Points, in no order, along strands that fork, close into loops and pass close to each other.
Two points are linked if the straight distance between their rows is under 110. Some points are linked to none.
K599: [-21 -39  20 -13 -10 -39  -4  37  26  39   8 -39  53  18   4 -23   8 -26
   3  12 -36 -27 -25  28]
K95: [-25  -2  23 -13 -20 -40 -13 -32  28  35   5 -58  -1 -14 -14  -8 -21  18
 -34 -10   1 -11 -17 -23]
K829: [-31 -18  11 -17  44  36  16  24   4  -7 -12   6  19   4  -3  -6  58   3
  33  -4  40  -6 -10  31]
K103: [ -5 -19 -15  10  16 -33  18 -17  12  17 -38   1  33   5   7  33  10 -47
  28  -2 -35 -19  21 -23]
K382: [  8  23 -14 -25  13 -18  -8  72 -10  -8  43  14  -8  26  53  32 -16  20
  54 -20  25  17  24  38]
K996: [ -8   1 -15  -3 -20  43 -42 -28  -3  23 -44 -24   5  12 -28 -36  11  11
 -56  -7  -5  37   6   6]
K405: [ 28  39 -26  -3 -13  15  -9  28 -86   4 -11   6 -39  16  -3  30 -19 -21
  21 -11  29  12  43  37]
K959: [ 63 -36 -32   8 -37 -14 -25  17 -47  22  21  23  18  -1 -22  15 -40 -20
 -18  -2  47  -3  49  26]
K727: [ 41 -20 -22  15  24 -18  21  30  -5  27   9  48 -41  37  19   9  -5  23
  24  -1  24  13  38   7]
K203: [ 61 -17   4  30  12 -10 -43  -2 -36 -28  -8   2  -2  18  11  39 -56 -48
  10  -4  36  20  33  30]
K213: [ 27  22  50  -8  -1   6 -13  29 -23 -21  35  40  32   6  17  -1  -4   4
  36 -14 -20  -4 -30  31]
K750: [ 20  20  13 -17  15  27 -33  18 -13   1 -28  33   4 -11 -11  21  27  30
 -24 -18  20   4   7 -13]
K628: [ 12  -9  14  13 -35 -32  16  64  29  12  23  45  14  23  22 -31   4  -1
  64   3   7  -6  15  45]
K957: [ 29 -12 -16 -11  -6 -37 -16  32   1  15  28   5 -27 -12   3  -8 -68 -50
   8  26   9  -5   8  12]
K663: [-45  17 -38  -6  20  33  36  -2  24  -9 -23  14  -9   6  -8  32  45   1
  -6  23  17   1  20 -14]
K708: [-34   4  25  38   9   3  36  17  10 -39 -27  -3   9 -29   1  13  40  42
  -1  13  56   5 -56  -1]
K37: [ 23   3 -12 -20  16 -29   6  69   3  17  38   0  11  43  35  25 -25 -18
  34 -73   7  26  35  41]
K749: [-19  30   4 -14  -9  17   0  -1  25  28 -13 -20 -23 -32 -11 -21 -21  18
 -27   4  19   8   1 -20]
K144: [-15  27 -17  -2 -33  27 -45  -1   9  39  10   9   0  -5 -20 -34  -2   3
 -20  -1  22  33  -8  23]
K773: [ 42 -23 -23  20  15  16 -49 -25 -12 -65 -19  -2 -36  27 -11  29 -31 -43
 -17   2  13  19  45   6]
K794: [ 20   2 -13   3 -10  -7 -12  12   0  -2  33  13 -66  18 -29  -4 -32 -20
 -15  38   9  -3  24   3]
K724: [ -6 -47  -1 -19  46  -5 -14  -4   1 -18 -27 -16  28  32   8  26  16  -2
  11  44  -6   0   4   3]
K84: [-10  23  17   9  46  70  49   4  10 -25  18 -13 -22   7  -8   9  13  39
   9 -19  32   0 -16   3]
K86: [-40   5  15  17 -17 -14 -19 -24   5   1   2   4  54 -46  18 -14  55   2
  18   0   3 -32 -34  -4]
K275: [ 42 -17  26 -11  60 -24   8   0 -22  -2  -4  20  -5  10  -1   5 -17 -13
 -17 -25 -32   2 -15 -25]
K548: [ 56  16   6  22  -2 -15 -22  17 -22 -10 -31  22 -37 -20 -34  -2 -33 -42
   4 -25   1  -7  26 -16]
K945: [-27 -13  16 -21  18   4  14  -6 -10 -16  29 -11  -7   4  -3 -30  -2   2
  -6  45   9  19 -45  10]
K642: [ 11 -44 -21  -9  -9 -26  -6 -39 -14  38 -38  -1  -6 -30 -20 -40  19 -21
 -25 -21 -15 -21  26 -32]
K113: [ 32 -11  -9   4  16 -26 -32   2  15 -16 -10 -10  35  -3  25   6 -63   3
  30  -3 -24  33 -19 -29]
K358: [  4 -19 -20  -9 -36 -54 -27  15  19  22  11  14  66 -18  19   2 -10 -33
  46 -15 -15  -7   8   5]
K220: [ 24 -62   9 -23  12 -82   3  14   2  27  20  12  41   7  25 -18  -8  11
   0 -14 -24   0  -8  -9]
K241: [ 16  15  33 -28   6  35  17 -31 -53  25  -8  -8 -25   8  12 -14 -10 -34
 -22  -3   2  26  19  24]
K391: [  2  17 -17 -20  -5  -3 -13  -9  -3  13  15 -13   7  -6 -24  29 -32 -39
 -38  -6 -60 -10  -6 -36]
K26: [ 39  12 -38  15  18  16 -66  24 -15  19  40  34 -38   3   5  -8 -24 -36
  -3 -33  32  18  20  29]
K249: [ 44  15   9  44   2  14 -26 -21  -7   5 -11   4 -15  30   2  27 -47 -18
 -57 -13 -32  35  18   2]
K521: [  7  -2 -15   3 -51  -2  -4 -44 -33  16 -51  -7  -9  18 -15  -5  -5  24
 -58   8  -7  47  24  -8]
K302: [ 40  43 -24  16  21  19 -22  21 -24   1 -12  19 -69  17  -3  34  -9  42
  18 -40  27   7  39 -18]
K664: [-30 -36 -34 -19  25  34  24 -37  14 -34 -63   4  -6  12  -6   7  60  17
 -21  15  -6   0  27 -27]
K138: [ 32  16 -57  34  10   6   0  52 -39  21   5  13 -83  41  19  10 -17  33
  43  -4  26  -2  43   2]
K641: [ 58 -47  19  -9  33  -7 -34 -16 -32 -15 -15   6  22 -10  11   0 -18 -24
 -11   8 -37 -29   8 -27]
K460: [-10  46   5  -9 -30  11  26 -21   7  -7 -12 -24 -26   4 -23  42 -26 -26
 -17  21 -31 -15  21 -20]
K653: [-42  11  24  13 -16  -7   9 -20  24  16  24  20  11 -13  48  22  21  37
 -31  31  33  14 -17   7]
K137: [-33  -1   6  21  -3  24  58  53  42 -21  15 -20  49 -37  12  23  29  49
  12 -12  38 -13 -58  -4]
K418: [-18  46 -19 -48   9  29  30  34 -19   3  31  17 -33 -34   9  19  -8   6
  21  14  23 -14  10  -4]
K753: [  4  12  16  11  28  38  44   5  -8 -27  22   2 -59  25   8   2   4  15
  29  31  20 -14  11  18]
K896: [-22  19  24  -8  34  39  -1  21  33  -5  39 -19  -4  -9 -11 -14   7  39
 -11 -27  35  -4 -47   9]
K408: [ 26 -16 -52   2 -14  -4   1  -6  -6 -11 -27   3   0  12 -22  38 -36 -29
 -52  17 -50   4  34 -44]
K205: [ 59 -36   5 -13 -17  -7 -22 -18 -18  16   3  -6  56  -1  -9  20 -26  -8
   5 -10 -40 -34  33 -21]
K879: [  6  -9  -7  36   8  -8 -17  -8  24  -3 -10  36   8  30  -9  -2  18  31
 -13  13 -22  27 -27 -14]
K304: [ -1 -49  12 -27  -4 -24 -17  10   8  42  10 -33  15  12 -34 -46   6 -12
  -3   3   7 -22 -10  22]
K163: [-31  33  22  51   2  40  25 -14  35  -3  35  23 -24 -16  47  -1  18  19
  -1  19  35   1 -11  17]
K253: [ 19  -2 -41  13 -30  40 -47  -4  16  -4 -11  -9  -1  22 -49  18 -10 -38
 -10   2 -16 -17  46   3]
K683: [ 15   9 -32   4 -19  34 -13  30   6  32   1 -12  -8  37 -23  22 -22  -2
  28   3  16   5  45  25]
K128: [-13   8 -16   3 -11 -18 -27  15 -11  -5 -47  -6  -4   6 -14  13 -17 -37
 -18  27  -5  30 -14  -4]
K199: [-13  36 -32  12 -14  10   4 -21  -9  16  11  50 -25   7 -11   8  22 -61
   5 -16 -27  13  16   8]
K142: [ -3  18  -2  -8 -33  33 -25  23  -4  47  18   3  13  17  19  -4  -6   8
  15  -1  30  21  23  54]
K681: [-41 -17 -18  -5  14 -43 -18 -31 -30  35 -10 -55  12  16 -24  19  44 -16
 -42 -13 -55 -22 -13   1]
K923: [  7 -13  45  12  20  -9  30 -19 -14  -1 -12  52   2 -13  -4 -13  60  -5
 -11  -7 -20 -36 -12 -16]
K417: [ 15  49  57  16   5   5  26  41   1   5  13  10 -52 -21  41 -10 -36  40
   4   9  24  -5 -15   8]
K765: [-37 -20  24 -46 -20 -14  26  52  38 -11  47 -43  60 -25  27 -17   9  15
  13   1  17 -36 -21  20]
K542: [ -6 -30 -22 -44  37   8   6 -17  13  43  36  -6  14  14  33  -8 -18   3
  -4 -31  10  25   9   1]
K978: [-19  26  -4 -18 -11  17  30   6  24 -21  81  -2 -10 -27  18 -22 -22  37
  58  -5  36  -6 -17   1]
K396: [ 18 -34  27  18  -2 -77 -23   7  15  17 -10  -1  34  21 -14  13   1  15
   6 -21 -15 -17  -8  -7]
K907: [-10  33  10  21 -37  38  40   4  29  14  -3  -9   6  -9  -5  -6  -4  12
  51  23   7 -20  15   7]
K456: [-41  30 -13 -11 -16  63  24 -15 -29 -10  -2   4 -20 -29 -12 -38  41 -20
  -6  17  19  13 -15  21]
K635: [ 27  31  38  14   8  25 -22  68  -7  11   1  13 -51   7   6  -3 -10  25
  -1  18  25 -29   8  33]
K457: [-48   0   5   9 -25  -5  20 -44  17  32  15 -58  21 -31 -20 -33  18  34
 -18 -23  12 -12 -43 -14]
K534: [-17 -13  17  42   6 -25 -27 -11  43  19 -13   6  21  35 -14  35  46  16
 -24  -5 -18 -10 -10  -3]
K560: [ 11 -23 -20 -20 -22  10  -2 -25 -18 -28  -9  17 -66  16 -41 -20   5 -21
 -50  29  -6   8  33  -5]
K262: [ 49  24 -28  23  28  44 -29  -9 -30   4  -1  29 -65  -4  29  -5 -33 -32
 -28 -31   3  20  46   7]
K803: [ 41 -56   3  -2  -6 -16 -29  28  23  49  24  -1  21  26 -17 -25 -29 -14
  -8 -21   5  -4  18  28]
K842: [  7  10  -3 -34 -15 -11   3  37 -13  13  20  12  16 -20  35 -23 -44 -24
  19  32   3  14 -13  22]
K188: [-19  15 -11 -42   2  11  52  29 -27  20  18  41 -11 -29 -20 -14  19  10
 -21  10  -7  -7 -24 -23]
K140: [  1  34  34  -4   3   1  -2  19  43   8  27   7 -20 -45 -19 -19  -9  37
  -3 -38  25 -20 -28 -30]
K633: [ 25  -6 -10   3 -16 -42  40 -14 -43   4 -31  44 -21   8   7  11 -12 -16
   8  34  -5  29  24  -6]
K455: [ -8  -3   5  45  22   8  32 -19  28 -62 -15  33  -7  14   1   7  27  36
   4  30 -12   5 -27 -32]
K210: [-64 -17 -17  43   6  -7  16 -38  -9 -28  -9 -61  24 -32  -8 -28  56  -4
  -9  27 -37 -28 -55  -4]
K671: [  1 -15 -23 -28 -22  -8 -13 -14 -20 -27 -63 -20 -26  -7 -30  19   2 -35
 -65 -21 -39 -16  34 -40]
K684: [-18  16  47  19  27 -15  12  26  48  -1  11  12  11   1  30  20  -6 -13
   3  10 -14 -21 -30   2]
K305: [ 19  -9 -10 -10  18  20 -53  20 -17 -32   2  40  -7   0 -24   7  14 -70
 -19  20 -15 -10   3   8]
K208: [ 27 -28 -47 -21   7 -12 -19  23  20   6   5  -5   7  16 -30  13 -37   4
  50  -5  26   5  36  -8]
K123: [ -7  21  -9  13  19  17  37 -25 -13  -3  19  42 -49   4  13 -14  19 -25
  36   1   7   5  13   9]
K826: [-25 -42  15 -16   7 -23  25  51  37   0  34  -7  62   4  13 -36  34  10
  18   7 -25 -38 -37  18]
K165: [ 17  18 -49   3  -9  35 -26   5 -48  -5 -38  18 -22  15  10  56  -8 -45
 -22   2  22  29  62  32]
K841: [-22 -13  43   8  46 -20 -10  27  35  -4  -4  -6  26 -27   9   4  20  -1
 -16  -6 -23 -54 -50 -25]
K757: [ 23 -45 -15 -20  12   1 -28 -15 -47 -12 -24  -6  31  34 -24  -5  16  -3
   1   3  -7  27  -6  13]
K784: [  6  15   3  18 -33  29 -27 -27  19 -38 -43  33 -40 -15  -5 -28   8  -6
 -59  -6 -41   0  13 -24]
K301: [ 37  10   0   5   0 -18   6  17 -30  20  56  17 -60   5  31 -33 -38 -11
  54 -23  18  -6  22  29]
K650: [-35 -16   5  29  -7 -30  35   7  39  -3  -7 -32  15   2 -31 -33   8  18
  18  31 -13 -16 -58 -14]
K880: [ -2   4 -17 -17 -15 -43 -26  29  35   7  20  -8  39  16  44  25 -52  25
   4   1   5  49 -12   1]
K320: [-32 -27  37  20 -19 -21  39 -12  49   8  36 -54  30 -44  18 -27   2  52
 -17   2  24 -32 -44 -13]
K484: [ 39 -25 -50  14 -14 -28 -24  12   7  -3   3  57   7  18 -17  18 -13  27
  -9  30   3  29  14 -23]
K932: [-18  -6  -6 -15 -19 -40 -30  -6  10  12  -4 -13  38 -44   1 -32   5  -7
  40 -14   2 -10 -29 -15]
K487: [ 37 -43 -27  26   3 -44 -13   7 -18  23 -40 -12  47   5   7  10 -55 -58
   7 -12   0  27   8   8]
K550: [  8 -20  -4   8   1  31 -43 -40  26 -28 -22 -38   9  21 -32   4   1 -18
  15  11 -20 -18  27 -10]
K785: [ 17  -3 -17  37 -64 -19 -37 -46 -31 -22 -33  -9  18  10 -33  -4   0 -40
 -18   7 -62   4   5  -7]
K464: [-37 -11 -29 -18 -12 -17  -5 -43  12 -23 -20 -24 -32 -27 -22  -2  21 -39
 -44  11 -51 -44  12 -54]
K278: [-12  29  43  14  24  43  37  11  -8 -29 -46  -6 -51 -41 -13 -39  12   7
 -22   0  31  -7 -21   2]
K495: [  9  35  18 -20  10  33  13 -53 -39 -32 -22  -6 -33 -12   5 -22  -9  10
 -14 -20  -3  38  -4 -13]
K709: [ 24   5  22   9 -31 -18  11 -25  -2  19  24  -9  11  33 -29  -6 -26 -12
  22  -1 -34  -1  -6   7]
K438: [-32 -17 -16  -1  20 -15  44 -29 -12   6 -52 -29  14  -7   7 -16  18  34
 -26   9  -9  30 -40 -34]
K967: [-16   1  10 -27   3  -5 -46  -5  19   7  61   5  16  -4   7  19  -4 -28
   8  -1   9 -11  -3  19]
K439: [  2 -22  13 -32  28 -13 -17 -48  -4 -19  18  -6  27  -8  -2  13  20  33
  -2 -15  -8 -21  -4 -33]
K687: [ -6  20  13  -3   3 -32  39  25  -8   8 -21  -9 -12  26  16  17 -17  28
  44  12  36  37   3  15]
K604: [-23  41 -29 -22   7  47  22   8  -8  -1 -27  -3 -48  -2   6  34  -1   8
  -6  18  25  14  48 -10]
K762: [-24  10  66  19  33  -4  16 -24   4 -32 -34 -40 -26 -21  -1  -8   3  -4
 -32   3  16 -12 -37  -3]
K759: [ 21  51 -24  -6 -13   0  -5  46 -20   1  19  16 -47 -23  32  26 -52  16
  36  17  14 -10  27 -12]
K381: [-39  -5 -18  21 -20  29  16 -32   8 -34 -64 -32  -1 -10  -7 -44  21  14
 -31  29 -28  20 -21 -17]
K944: [ 24  -1   8  36 -32   9 -51 -36  -4 -54 -25  29 -19  26 -35 -10  21 -14
 -41 -17 -60   7   0  -7]
K372: [ -6 -33 -31 -31  40  13   3 -18  -5 -31 -13  23 -12  15 -27  21  45  -1
 -47   9 -40 -16   8 -36]
K388: [ -9  26 -39   5 -23  18 -21  -5 -30  -9 -18  44 -27  27 -27  39  44 -33
 -19  -2   2  26  35  18]
K707: [-23  10  69  13  -2 -15  62 -33   4  -3  25 -27  37   2  34   1  13   5
  24 -27  -9  -5 -41  16]
K309: [ 31  36   2 -15  16  -7 -21  38 -22   0 -21  32 -23 -21  26  40 -14  22
  14 -21  42   8  31 -11]
K244: [-24 -25  47   9   6   1  65 -31  35  -5  39 -50  10  -4  22 -15  -8  31
  21   2  34 -14 -23   5]
K424: [ 42 -17   9  -9 -21 -12 -20 -34  -6  17  21   6  21  -7  23  30 -33   4
  19  -5  16  -9  51  -5]
K703: [-32  22  19  11 -20  23  35  41  62   1  30 -24  48 -28  37 -11  -3  22
  23 -30  11 -11 -34  15]
K887: [ 58   6  -5  -5 -35 -20 -46  28 -48  12  -4   9   3 -20 -36  15 -53 -25
 -20 -29  22   2  16  -2]
K591: [-19  -5  14   4 -37   8  46 -37  26  12  -9 -15  16 -17 -25   1  22  22
   7  22 -13 -46  22 -29]
K298: [-41 -24 -53 -14  -6 -10 -30 -42  19 -17 -15 -14  -5 -42 -18 -15  38  11
 -22  24  -9 -25   7 -52]
K410: [ -8 -13 -10   8 -37 -38  -2  24  30  45   5  31  12   0   1 -12   2 -40
  44  13  18  -9  23  26]
K705: [ -1   8  38   4  -1  18  13  -7 -20  -7  24  38  37 -15  -3 -22  48  12
   9  -7 -17 -15 -51   6]
K634: [-19  13 -23  -1   3  28  29  22  13  44 -22  -2  36 -10  -4 -36  -5  -5
  -7  -4 -38  19 -38  -9]
K421: [-14  33  14  -6  -1  11  -1  27  29 -20  54 -24 -20  -8  49 -15 -45   9
  65   9  38  -7   6  35]
K905: [ 47 -16  -4  18 -20 -10 -36   7 -37  -4 -17  20  16  47 -44  -2   3   1
  34 -20  23  30   8  28]
K562: [-19  25  13   3 -34  -3  31   2  -6  11  27  -6 -10  -6  14 -42 -34   8
  27  40  15  33 -40  32]
K247: [ 13  11  35  -3 -47 -34 -26 -10 -14  12 -18  -5   5  -4  -7  43 -13  -5
   2  14  32 -13  38   9]
K758: [  0 -25   2  10 -35  -5 -19  12  32  50 -25   7  39  14 -20  15  21  19
 -19  29 -11 -22  26   3]
K104: [ 35   5  33 -19  17 -12  -3  54  -9   8   8  24 -10   1 -33  -5 -15  -4
 -20 -12 -24 -21 -23 -13]
K691: [-37  24  -5  10  20  24  60  54  45  15  34 -16  13   6  58  -8  -6  15
  33 -28  21  21 -14  40]
K857: [ 30  32  -5 -21   7  14  18  49 -36 -20  42  29   4  27  18  24 -21  16
  69  -5 -15  -2   6  27]
K91: [-21 -23 -30   4  25   5 -22 -25 -22  11 -11 -22  31   5   4  -6  36 -24
 -45  18 -89 -22 -16  -2]
K482: [ 17  34  15  34 -13   4   5 -26  23 -29 -16  61 -23 -20  15  12  15  37
  18  18   4  -4  15 -35]
K364: [ -5  -9  31   5  -9   2 -24 -43  -5 -46 -52 -53 -13  31 -25   5  10  -7
 -25  20 -20  -3   8  -3]
K502: [ 62 -13 -10  16 -30 -12 -19  24 -11  42  25   2   9   9  28  26 -58  -1
  13 -19  45  -5  71  38]
K83: [-10 -11 -25 -26 -19 -24 -59 -39 -35  21  -3 -43  41 -25 -12 -17   4  -6
  -1 -19 -24   2 -18 -14]
K342: [ 34   0 -42  27  17  27 -34 -11   6 -47 -42  46 -59  20   6  13  -7 -30
 -41 -20 -13  37  39 -10]
K409: [ -3  -6   7  12  -8   1  45  -4   9  24 -53 -12  26   6   7   1  -5 -23
  59  16 -12  -3  19   4]
K404: [ -3  -5  -1 -15  26  -1 -11 -49  -3  38  12  31  -1 -16  38 -11   9  11
 -11 -34  26  37   4 -11]
K639: [ -3  -5   3 -13  21 -47 -20  26  -3  20  12  11  23  34  23  29   4 -26
  21 -51  29  42   1  45]
K584: [-52   5  17  -3  25  31  23 -12  13  -5  25 -43  52 -32  27  31  27  22
 -37  10 -10 -30 -51 -18]
K133: [ -9   3   9 -52  17 -24  39  25  21  25  63 -11 -16  -5  48 -17 -34  21
   2 -41  20  17   7   7]
K805: [-54   4  -8  24 -17  -8   3 -74  15 -29  19 -38 -14  -6 -30 -27  23 -23
   3  13 -28  -7 -36 -14]
K798: [-29  30   3   7   8  29 -23  -1   4 -41 -49  14  15 -27 -14   7  53  29
  -9  -4  26   6 -32 -12]
K202: [  0  -5  17 -17  14  10  21  26  -4 -33 -32 -30 -10  27 -61  -8  -8  -2
  31  30  -3 -11 -14   2]
K619: [  9 -30  13 -32  25 -48 -21   5 -36  -7   4 -44  57  14   6  30 -19 -23
  14  -6 -44  -7 -28   0]
K307: [-10  -2   8  22 -28 -23 -70 -42   7  -1 -38  10 -14 -17 -17  -4  38 -24
 -23 -10  17 -10  19  -5]
K702: [ 19 -13  31 -28   6  -4  17  44  27  27  -7  10  22 -11  17  -7  -1  29
  24 -14  23 -25  20   5]
K434: [-22 -14  45  -7  16   8  42  32  -7 -29  23   4  21 -10  25 -16  40  11
  46   0  49  -8 -36  46]
K910: [ -2 -22  -7 -26   0 -22   3   2 -11  40 -11  -4  14 -28 -28 -16  30   6
 -32 -13 -40 -57  -3 -47]
K440: [-28  23   0  -2 -10 -34  25  50  12   4  38  31  -1   0 -27 -24  26  33
  31 -23  31  12 -51  15]
K838: [-30 -18  14  -3  -9   5  45 -24   6  13 -15 -28   8 -37 -14  -9  41  25
 -52  21 -30 -63  -6 -41]
K949: [-46  20  17  -7 -14  -2 -39 -29   5  -2 -13 -15  12 -46 -18   3  57 -27
 -18  -3   5 -45   0  -2]
K87: [ 16 -21 -29 -43  12 -19 -24  53   5  26 -14 -12  37   6 -32  39 -12  -7
  11 -31  17  -8  19  -4]
K368: [-33   7 -29 -45   0  24   1 -20 -47  -7 -30  -1  16 -33  -5 -25  32 -13
  -4   4   8  20 -19  -7]
K922: [-53  -2  13   4   7  50  55 -37 -14 -34  15 -34  15 -38  16  16  51   3
 -48  27   6 -18 -34 -10]
K586: [ 18  -7  17  37   6   3  11 -25  38  35 -25 -13  -1  38  20  28 -32  -1
 -22   9 -26  17  22  -3]
K393: [ 57  12  -2  -4  12  51 -18 -14 -35  13  13  -3 -12   3  15  -2 -56 -27
 -15 -17 -18  25  21  10]
K840: [ -4 -23  41 -38  -7 -53  25   9  25  19  58   4  27  -3  51 -33  -6  15
 -10 -29  -4   3  -7  15]
K196: [-46 -38   9 -24  40  -6   9 -17  -5   2  30 -42  35   3  19 -13  29  29
 -29  25  -5  -9 -52   5]
K800: [-37 -45 -15 -28  24 -16   7 -32  19   8 -12 -14 -15 -31   3 -23  20  14
 -24  38  36 -15   5 -29]
K344: [ 13  33  -3  15  15   6  19  61  28  45  41   6 -49  33  19 -21 -43  22
   9 -23 -10   2  -9  22]
K272: [ 36 -24  -8  17   9   4 -23 -35  22  35 -34  -2  -1  -1 -18 -28 -15 -11
   3 -48   0   3  40 -20]
K240: [ 24 -18 -40  -1 -70  -3 -26 -26 -21 -59 -44   5 -56  14 -40   7 -18 -18
 -57   8  10  17  53  -5]
K276: [-53 -17 -21   3  -2 -36  13 -36 -18  28 -21 -43  26  32 -30  -7  33  15
 -21   8 -22  23 -29   1]
K35: [-18   6  -6  17  27 -17  59 -31  14 -19  -4   5 -49  -1 -40 -29   9  11
  10 -20   3  15 -30 -39]
K812: [ -3 -44   1 -31  20 -37  23  13  16  -8  14  19  21  10  35  25  -5  33
   8  53  15   2   7  -7]
K587: [-10  25   8 -37 -31 -24 -23  57  27 -11  50  -4  50  14  50  19 -20  12
  29 -19   5  29   3  36]
K736: [  4 -18 -14 -16  -7   0 -41 -57 -49 -25 -19 -19  28  11 -44 -25  49   7
  -7 -32 -29  12 -12  -9]
K888: [ 25 -30 -29  10 -19 -28 -70 -26 -33   7 -42 -35  53 -21  -6   1 -28 -28
  -7  -8  -5  16   5  -6]
K226: [  4 -36 -49  -4 -26 -25 -50 -35 -10 -12  -6  26  28 -11  -4   9  22  15
 -13  30 -16   4  13 -33]
K346: [-35  25 -17   8  10  -1  54  17   5   2  13  25 -43 -10 -32 -21  25  24
 -14 -11  36  20 -34  -2]
K554: [ 54   6  13  43 -21  24 -29 -12 -33   4 -30  34 -23  28   0  -4   8   7
   5 -10  13  30  42  32]
K661: [-63  24   1  12  10  39  41 -23  10 -22  27 -19  -4 -49  -1  -7  37 -33
  -4  -9  29  -9 -44   1]
K10: [-24   4  30  -1  24  15  68  38  10  -5  57 -26 -14  27  28 -21  10  26
  34 -33  41  11 -25  54]
K401: [ 30 -22 -34 -22 -12 -12 -16 -54 -27 -31  17  32 -20   4 -30   7   0 -14
 -16   6  -6   7  37 -28]
K311: [ 38  25  -1  30   0  37  -1  15   7 -18 -40  23 -31   1  -9  -2 -26 -41
   8  21 -40  -6  14 -11]
K999: [-13   5   1  14  -6  35  22 -11  16 -12 -48  20 -16 -24  -1 -28  16 -19
 -31  34 -35  -8   0 -22]
K902: [ -1   2  -4  21  27  36  21  -8  44 -23  53  23 -10 -22  46 -28 -15  37
  28  27  22   9 -26  -5]
K971: [ 51  -2 -24   1  -7 -10  -7  39 -11  27  31 -27 -18  34  26  28 -89  19
   0  -6  23  29  35  21]
K248: [ -6   3  61  -1  28 -10 -16 -19 -18 -23 -44 -24 -23  18  -5  13  11 -19
  -8   6  23   6   2  21]
K77: [ 14  24  60  -5  32   3  53  20  21 -17  25   1  -6 -14  23  12 -38  21
  20   0 -16 -32 -13 -14]
K479: [-24  25 -18  19 -14  59  49  21  13  -7 -12   2  35 -21 -12 -32  10  18
  36  11  -3   4 -41  -3]
K583: [-25   9   9  24 -23  16  25 -56  15 -64  -8 -19 -25  17 -52 -16  36  11
  28  12  -6 -15  -2  -9]
K117: [  5  23  23  -4  20  25  -2 -28  -5 -30 -20 -24   9  -4  27   4 -40  15
  18  11 -11  35 -20 -17]
K436: [ 14  54  13  43 -23   3   2  19  11   9  19  69 -15   8  28  21  10  35
  29   0  -4   0  12   7]
K141: [ -5  43   3  22  15  53  18  17  -6   3  36 -23 -49  16  51 -10 -25  10
  53  22  11 -14  20  32]
K836: [-51  -8 -32  13  18  11 -29 -61 -20 -13   9 -57  32 -14  18  -8  61  16
 -30  21 -62 -25 -30   1]
K926: [-29  -3  15 -26   7 -46  15   1 -26  17  -6 -38  35  34 -12  33  -2   1
  -4  -8  -4  24 -33  15]
K986: [-14   1   7  -4  32 -21  22  25  23  10   0  40  11  11   5  40  22 -39
  22   8 -20 -24   0  -9]
K670: [ 21  26   7 -18  10  42 -70   7 -20 -52 -14  24  -2  -3 -12  27  13 -10
  -3  15   4  -1  12   3]
K257: [ 48  11  -7   7  12  -1  11  31   9  40  44  22 -32  22 -22  -1 -45   2
 -16 -39 -29  12  -1 -13]

A piece is all that can be reached along the links. How many separate loops has the piece of each point below (a circle has one, a figure eight two, a Y none), and how many tips (points with one link)?
K456 | loops 0, tips 7
K670 | loops 0, tips 7
K208 | loops 0, tips 6
K479 | loops 0, tips 4
K757 | loops 0, tips 10
K548 | loops 0, tips 6
